Points, in no order, along strands that fork and pass close to each other.
(in the rows, 128 means zero)
Two points are linked if the straight distance between their rows is under 113. Some points are linked to none.
Q306: [132 165 128 149 174 121 164 153  88 111 128  98  98 130 154 135  92  82
 104 116 188 135 157]
Q488: [115 108 118 111 161 136 145 150 134 155 151  95 216 145 188 101 132 139
 127 151 131 144 114]
Q924: [137 131  65 163 186 140 148 156 117 151 172  56 140 167 178 109  91 123
 119 155 136 125 140]
Q806: [148 136  92 127 166 157 132 138 129 133 187  56 180 124 183  95 115 120
 132 143 114 127 113]
Q279: [160  52 123 144 114 123 109 103  89 143 129 165  90  71  93 149 130 140
 136 113  65 118 163]
Q450: [ 89 143 162 121 154 137 182 129 174 141  74 178 150 143 146 125 118 117
  95 158 143 154 111]
Q85: [125  90 157  98 128 151 150  95 110 149 105 172 111 111  89 144 111 130
  92 160 132 117  87]
Q859: [147  98 125 103 115 135  77 125 131 127 134 164 121 135 152 135 137 139
 155 109 129 105 177]
Q456: [124 125 146 141 152  95  86 158 169  96 125 147 184 109 135 115 157 162
 148 154 124 113 116]
Q134: [114 137 121 137 118  48 103 130 139 106  90 114 108 171  97 136 149 167
 166  85 136 160 145]
Q403: [104 175  96 142 123  66 136 185 119 130 137  92  98 176 161 104 165 102
 127  67 158 174 173]
Q491: [105 109 105  85 125 110 128 139 147 150 119 150 133 186 113 146 156 174
 118 134 160 130 130]
Q836: [ 98 113 142 102 125 162 141 141 190 171  72 181 154 137 162 122 131 150
 116 173 110 139  85]
Q754: [146 124  99 140 128 170 104 105 127 133 128 104 129 131 166 154 106  88
 144 133 127 153 184]
Q347: [108  83 127  95 143 186 123 137 123 175 150 142 167 116 164 129 115 127
  71 197 138 114 102]
Q599: [ 94 121 115  95 118 134 120 170 168 148 135 190 147 203 142 112 167 168
 117 158 142  96 112]
Q330: [105 132 116 162 162 109 173 148  99 116  96  96 117 167 155 177 117 102
 117 141 185 168 165]
Q355: [135  90 119 114 115 150 135  88  87 128 134 126  92 118  77 148 109 125
  81 133 133 114 141]
Q855: [151 184 108 172 135  81 150 174  88  96 142 102  73 129 106  93 145  82
 125  77 157 117 148]
Q505: [182 100 142 149  97 142 114  82  69 123 125 124  90  84  36 181 114 147
 130 128  68 130 113]
Q896: [113 114 106 138 132 117 133 112  55 118 127  95  70 140 120 158 121 118
 118 103 188 141 177]
Q586: [133 154 166  95  55 153 101  72 106  91 143 132  84 106 139 145 146 102
 147  84 124 104 130]
Q315: [125  89 118 116 105  74  92 124  75 121 102 143 110  66 138 127 134 121
 133  85 100 146 185]
Q792: [162 133 138 132 137 108 132 112  98  96 140 110 111  68 173 110 134  87
 161  58 132 110 163]
Q382: [167 134  42 155 160 131 135 149 110 141 156  64  91 175 171 100  89  88
 124 113 132 145 174]
Q312: [133 175 142 141 100 172  98 107 132 100 151 134 125 118 123 157 126 121
 138 148 156  83 132]
Q396: [108 137 131 128 162  82 166 163 156 121 108 109 186 137 107 105 139 163
 127 145  91 178  64]
Q339: [112 116 121 136 109 159 109  71 102 121 135 170  75  89 190 157  99 110
 148 106 149  82 213]
Q141: [156  97 143 143  95 149 123  68 120 138 105 190  68  79 112 174 110 130
 161  90  81 116 178]
Q127: [107 136 112 140  61 121 119  83  86 111 130 119  35  97  85 155 132 130
 152  64 148 122 146]
Q578: [153 183 102 166 138  98 111 149 127 115 153  65  87 142 168 125 128 103
 177  68 174 133 169]
Q861: [126 120 121 118 164 137 183 129 144 135 116 107 171 158 188  95 107  96
 118 124 120 159 129]
Q412: [135  94 103 113 148 102 184 106  74 129 128 100 106 136 184  94 117  90
 123  89 165 137 161]
Q900: [136 130  97 128 127 142 106 139 121 122 155 109 133 110 107 114 127 104
 121 114  95 145 122]
Q643: [163 131 157 152 100 194 129 100 142 129 129 121 130 111  71 165 103 117
 137 168  97 102  85]
Q125: [ 73 130 164  86 101 125 156 109 161 141  78 163 141 161 162 128 129 119
 123 121 157 148 129]
Q530: [147 138 156 148 170 126 149 110  91 108 105 119 126 107 124 145 100 105
 118 131 167 104 135]
Q128: [111  99 121 112 120  75  82 141 104 124 113 131 136 131 155 131 158 135
 145  88 129 149 183]
Q249: [133  66 138 108 110 182 103  96 118 163 111 167 139 101  79 155 109 159
 117 192  88 106  88]
Q46: [134  84 135  80 141 196 118  87 162 188 148 110 177 114 128 136 116 160
 135 195 107 119  77]
Q293: [123 180  83 163 130 132 137 135 171 121 134  87 105 187 179 143 120 102
 161  84 160 156 172]
Q684: [126 138 125 146  86 125 128 103 102 119  96 138  81  70  76 153 126 104
  97 109  56 159 156]
Q752: [131 141  86 164 154 106 112 192 106 123 143  91 140 115 138 106 137 106
  84 116 110 151 154]
Q72: [130  82 124  97 145 183 113 141 165 187 108 210 109 146 158 136  99 158
 114 175 149  73 117]
Q663: [ 78 140 128 120 120 121 182 144 175 145 102 167 117 210 177 124 137 130
 130 113 169 134 159]
Q71: [169  85 108 137 100 145 106  85  70 131 155 129  71 116  79 173 119 129
 126 107  88  96 165]
Q465: [156  90 130  96 132 178 103 123 170 165 130 191 123 169 111 111 141 181
 132 163 138  69  82]
Q160: [126 104 116 110 131 222 107 116 151 175 181 118 149 152 135 131  95 147
 109 192 132  91 104]
Q43: [154 150  92 160 152 184 138 139 192 132 162 123 125 152 137 120 104 123
 126 165 131 109 114]
Q402: [131  98 158 126 176  81 161 120 154 132  94 135 153 134  97 114 132 161
 152 116 118 137  68]
Q912: [160 118 156 143  79 169  89 101 120 131 152 136 166  63  99 169 126 124
 141 146  26 126  91]
Q595: [158  93 171 137  84 139  92  97  87 128 120 149 135  56  56 186 116 133
 122 184  45 129  91]
Q685: [130 117 111 129 114  91  78 137 132 124 129  93 126 144  76 136 144 139
 137 111 110 143 126]
Q248: [112 102 135  82 104 150 136 111 174 161 123 125 157 125  81 110 134 174
 120 169  92 145  28]
Q175: [114 126 140 110  59 146 116  92 106 106 134 183  47 105 115 135 135 130
 139  96 144  88 154]
Q200: [123  95 100 121 154 131 124 161 122 150 153 147 161 188 191 119 131 141
 113 147 163 105 173]
Q380: [ 97 172 137 120 115  78 164 160 137 121 132 123 125 183  96 106 177 133
 118  80 150 163 115]
Q368: [150 133 161 120  89 136 146  90  74 110 125 119  86 112  71 133 121 104
 108 104 130 113 100]
Q329: [117  86 114 102 139 166 141 121 126 147 133 128 140 182 142 142 122 138
 126 150 145 121 137]
Q759: [ 87 157 112 139 120 112 131 148 105 112 127 147  95 123 219 100 133  79
 125  92 169 154 218]
Q121: [123 157 153 108 139 145 152 149 166 121 177 145 167 165 193  84 141 118
 153 133 161  89 112]
Q219: [152 154 163 140  50 119 103  92  99 101 150 113 100  86  86 165 143 113
 156  77  81 107 129]
Q133: [121 141 163 146 149 165 135 114 165 136 107 148 173  77  96 153  99 139
 128 206  94 138  62]
Q487: [117  89 134  84 134  81 149 154 106 132 114 124 164 148 122  83 146 136
 100 104 115 155 110]
Q363: [156 122  90 150 156 169 121 136 110 135 192  91 143  97 142  99 106 106
 123 151  80  97 132]
Q266: [101 153 127 152  77  92 107  92  64 107 150 117  15  46 103 154 142 119
 155  32 102 124 165]
Q627: [ 84 121 168  88 100  98 154  98 137 134  59 142 145 125 105 131 130 122
 116 147 130 188 117]
Q263: [119 128 145 117 147  70  86 137  99 119 122  90 196 128  81 135 141 173
 140 164 134 139  90]
Q613: [112 123 125 109 113  63 153 146 121 120  96 156 109 160 104  75 158 148
  94  90 133 138 133]
Q477: [158 111 108 125 104 164  78 110 157 126 125 153 101 128 105 154 125 148
 146 131  89  89 153]
Q717: [124 152 145 131 130 104 159 123 125  88 111 117 109 116 154  95 125  95
 148  57 170 127 144]
Q259: [149 104 158 103 152 183 106 129 168 152 144 189 150 109 103 120 130 164
 124 196 116  71  48]
Q458: [170 153 104 150 150 113 112 129 107  98 174  89 139 119 174 116 111  85
 158 100 150 115 156]
Q770: [128 133 146  96  98 154 124 104 139 144 127  62 180 117  87 115 128 143
 128 141  89 141  51]
Q142: [143 139  80 132 142 143 185 154 124 128 165 137 108 179 172  63 108 102
  87 125 141 110 153]
Q812: [153 174 146 141  98 119 136 105 125 106 138  86  99 128  70 128 117 111
 139 102 154 123  85]
Q146: [105 158 123 143 136  48 133 170 111 108 119 100 130 183  88 146 168 153
 134  99 180 150 132]
Q689: [ 90 137 108 144 160  90 195 173 108 159 127  77 137 213 142 142 138 111
 110 141 174 180 153]
Q976: [127 149 123 119 149 157 193 164 174 123 164 143 147 175 169  67 115 129
 100 141 144  96 123]
Q218: [ 76 144 158 127 140  95 202 163 117 136 126 131 160 215 149 137 152 131
 103 151 199 139 142]
Q441: [143 113 121 148 119 100 107 132  74 126 106  92  99  81  64 152 132 116
  88 135  89 169 140]
Q932: [111 138 142 126 136  99 103 150 126 106 123 117 168 118 184 112 147 109
 132 109 126 172 176]
Q708: [153 142  64 134 152 128 165 154 107 130 164 105 100 159 211  66  96  80
 133 112 164  99 189]
Q190: [147 119 164 149 187 119 118 125 145 103 113 173 120  94 129 137 121 141
 139 146 165  78 129]
Q738: [116 124 100 146 159 109 113 178 118 120 139 141 136 154 143 101 136 146
  99 130 139 127 163]
Q503: [150 184 138 146 139  90 132 164 101 102 152  64 114 136  86 110 137 100
 106 102 155 137  98]
Q340: [133  98 126  91 148 166 119 128 159 159 153 112 194 142 144 116 131 154
 160 147 115 118  72]
Q539: [150 108 150 142 127 132 109 110 114 115 109 112 156  58 145 136 108  81
 121 112  64 151 146]
Q723: [111 126 134 127 183 174 155 154 168 149 134 159 143 153 147 121 107 154
 116 213 161  89  88]
Q596: [112 160 132 121 121 169  88 136 170 133 140 136 167  84 109 132 144 142
 118 209  89 120  80]
Q275: [ 90 162 142 154 123 141 112 142 174 112 105 153 129 142 151 161 134 144
 134 145 174 147 148]
Q362: [120 179 134 105  97 145 113 125 180 110 163  86 150 179 134 132 152 131
 166  99 147 116 109]
Q852: [127 146 193 121 112 128 106  98 154 125  81 178 146  68  56 143 124 150
 137 201  97 127  43]
Q894: [157 184 139 139 117 115 128 112 176  99 135 112 115 150 106 111 135 140
 170  79 133 137 106]
Q676: [150  95 152 130 117 176  91 124 143 157 121 192  94  90 103 167  99 150
 119 167  92  81 124]
Q789: [130 128 177 130 137 124 110 130 125 106 120 161 161  95 104 143 138 150
 132 163 133  97  98]
Q89: [ 96 138 115 156 146 127 158 181 185 150 152 162 146 219 156 128 158 189
 127 157 147 112 147]
Q189: [164  94 135 139 125 145 126 109  95 124 149 138 129  74 173 134 109  77
 142  99 102 103 161]
Q581: [146 118 140 149 161  80 139 114  74  99 108  98  94 103  96 151 123 119
 140  81 173 122 144]
Q699: [131 115 125 140 133  62 112 144 122 123  89 138 116  88 111 102 145 112
 120  79  76 167 140]
Q706: [128 174 121 156  98  90  80 138  96  86 132 134  81 102 109 135 148 130
 143  78 133 142 161]
Q716: [143 153 145 127 124 190 110 127 135 134 169  92 178  87 126 155 137 143
 124 176 135 116  73]
Q785: [121 143 123 139 140 142 157 127 180 122 120 170 103 162 190 131 114 130
 147 138 160 130 180]
Q641: [ 97 118 148  94 137  60 173 166 137 147 108 131 182 178 102  85 155 166
 106 132 123 158  66]
Q23: [124 111 150 120 130 132 165 104 113 114 105 186  69 105 151  99 105 108
 123  93 163  85 141]
Q647: [144 114 152 106 117 131  88 117 125 121 122 109 181  51 104 135 134 116
 142 143  48 158  98]
Q825: [122 168 112 137 164 112 154 167 155 129 153  81 165 192 138 126 145 153
 151 130 145 157 116]
Q415: [102 173 131 160 149 122  97 175 199 122 109 133 167 135 146 147 144 147
 141 160 133 142 111]
Q485: [132  86 129 108 132 155  83 152 131 159 129 194 152  98  89 129 140 183
 101 200  86  98  81]
Q32: [117 102 119  94 141 128 129 129 119 145 125  74 183 124  92 141 143 153
 119 169 112 171  87]
Q712: [124 135 140 109 129 143 106  94 152 131 135  93 162 164 110 172 130 139
 170 124 155 138  99]
Q116: [151 165  90 164 108 119 155 125  83 102 137 105  39 111 121 106 112  64
 111  80 152 124 162]
Q337: [ 99 108 116 120 131 105 130 142 181 126  90 153 145 134 165 101 136 121
 124 101 107 179 158]
Q385: [141 110 123 137 143  70  94 127  72 133 111  75 154  83  52 125 141 139
 111 151 110 155  95]
Q889: [122 120 114 162 121 145 113  93 134 113 115 168  67  95 147 161  92 119
 147 108 103 127 204]
Q919: [119 136 122 117 113 114 135 139 186 144 112 130 178 138  92  68 151 178
 123 151  80 141  47]
Q426: [122 120 114 120 146 129 179 142 114 145 118  95 140 144 214 125 126  73
 136  99 151 163 186]
Q6: [161 169 172 159  87 157 104 115 130 100 159 142 131  68  94 134 137 115
 130 115  63 102 112]
Q348: [108 153 109 142 116  99 150  89 119 102 111 152  70 111 197 115 126 107
 146  61 174 124 192]
Q188: [111  82 142  77 125 107 152 112  87 143  81 143 135 121 102 113 126 127
  89 137 127 161 104]
Q431: [158 175  59 161 122 167 115 134 192 118 151  97 120 169 148 120 106 127
 135 113 125 137 158]
Q193: [111 105 189 102 122 106 110 103 125 143  80 175 154 109  79 148 136 173
 131 193 151 100  54]

Follow the links from the first point to the second, and from the first to the third. Name the last point that the two ways share.
Q133 / Q599 / Q894 -> Q188
Q193 / Q337 / Q32 -> Q188
Q924 / Q699 / Q248 -> Q487
Q789 / Q491 / Q684 -> Q487
Q477 / Q348 / Q190 -> Q85
Q599 / Q759 / Q259 -> Q85
Q596 / Q812 / Q759 -> Q355
